The views of a scene show one set of named points, each view turned or mirrored, shifted and resized as a whole, with a little noise and some points left out.
In the rows, zero is written as 128.

Scene 1
View 1
fifal: [121 116 124 107 104 109 118 108 143 107 114 117 141 120 141]
daniv: [124  82 120  86 107 104  98  95 149  88 109 120 124 130 163]
Duv: [110  58  97  88 104 100 121  83 151  86  95 129 127 113 149]
mag: [117 119 126 108 122 107 123 110 149 120 106 114 125 104 134]
Tuvi: [120  97 128  93 119 106 102 103 149 105 108 113 115 113 154]
fom: [127  93 128  87 106 104  97  98 143  91 116 112 124 134 163]
kepu: [127 145 138 118 100 114 122 120 140 122 125 113 151 123 126]
zikam: [105  60  87 100 109 105 138  85 152  94  88 135 135 101 136]
ran: [121 143 145 110 130 109 109 120 147 132 113 105 112 104 140]
ren: [133 130 159  90 126 107  77 117 146 113 122  98 104 127 169]
nusom: [119 139 136 114 118 112 123 119 143 130 113 110 133 105 127]
Simo: [107 100 102 117 108 112 150 100 147 120  94 131 145  90 116]
nazo: [125  70 118  80 105  99  93  92 149  81 106 118 118 133 169]
View 2
ran: [130 108 131 130 111 132 153 120 109 125 156 149 127 128 112]
kepu: [140 126 140 134 117 133 148 149 125 123 149 125 119 106  98]
nusom: [135 120 146 123 112 139 148 140 121 120 166 137 128 115 109]
ren: [143 113  97 149 117 110 156 113 101 133 114 138 115 128 103]
Simo: [119 146 189 129 123 128 139 196 124 118 172 151 120 115 117]
nazo: [135 149 133 156 131  94 147 182 117 135 106 139 101 115 100]
Tuvi: [127 144 149 147 129 103 144 174 114 129 126 148 110 119 110]
fifal: [135 138 151 139 125 122 145 168 125 124 143 128 114 104 102]
mag: [127 128 154 132 120 124 147 157 116 123 152 149 122 122 113]
Duv: [118 164 170 160 135  83 139 214 116 131 114 155 100 119 113]
fom: [136 140 123 158 130  97 150 165 114 136 106 136 101 114 102]
daniv: [134 147 133 161 132  92 149 175 113 133 102 140 101 116 103]
View 3
fifal: [118 101 145  93 117 128 105 108 101 138 154 144 109 149 118]
Simo: [131 103 136  99 119 123 124 115  94 125 166 164 104 171 144]
fom: [123  97 150  84 118 153  91  96  93 132 138 136 114 127 125]
ran: [ 85  98 134 103 125 119  96 106 108 158 154 117 127 149 113]
mag: [105 102 134 100 122 127 106 107 101 145 156 136 119 153 128]
zikam: [139 105 131 103 125 145 118 106  85 118 159 162 112 162 164]
Tuvi: [123 101 140  96 122 144 104 103  92 132 149 144 115 141 135]
kepu: [104  97 147  92 115 109 106 115 111 151 160 140 107 156  93]
nazo: [129  98 148  85 121 155  95  99  90 128 142 140 111 130 131]
nusom: [ 95 101 138 100 121 112 107 113 109 152 160 133 118 159 108]
View 4
fom: [183 137 110  98 111  87 195 138 148 111 119  88 133 134 164]
Tuvi: [157 129 114 121 123  77 179 137 138 107 134  80 121 121 135]
nazo: [166 133 110 109 114  79 192 137 144 107 128  80 125 124 147]
ran: [157 130 153 130 144 101 159 129 129 129 135 116 118 151 130]
zikam: [134 122 100 133 123  54 184 141 132  89 145  56 116  96 115]
Simo: [124 116 120 145 143  69 156 141 125 111 137  73 119 106 103]
ren: [186 141 143 110 128 108 180 126 144 125 129 120 122 162 158]
mag: [146 125 134 135 140  88 164 133 131 117 134  94 119 131 124]
daniv: [170 136 108 107 112  77 191 138 146 104 131  80 124 122 151]
kepu: [147 120 128 127 149 101 142 140 132 145 105 101 142 130 128]
nusom: [143 121 139 133 147  96 149 133 128 132 125 105 126 135 120]
Duv: [151 128  98 119 115  55 195 142 141  88 144  60 116 102 130]

Which points are out of place in each view (at most two, in the order of its rows)? Write - if all are in place.
view 1 | Tuvi, nazo
view 2 | kepu
view 3 | Simo
view 4 | fom
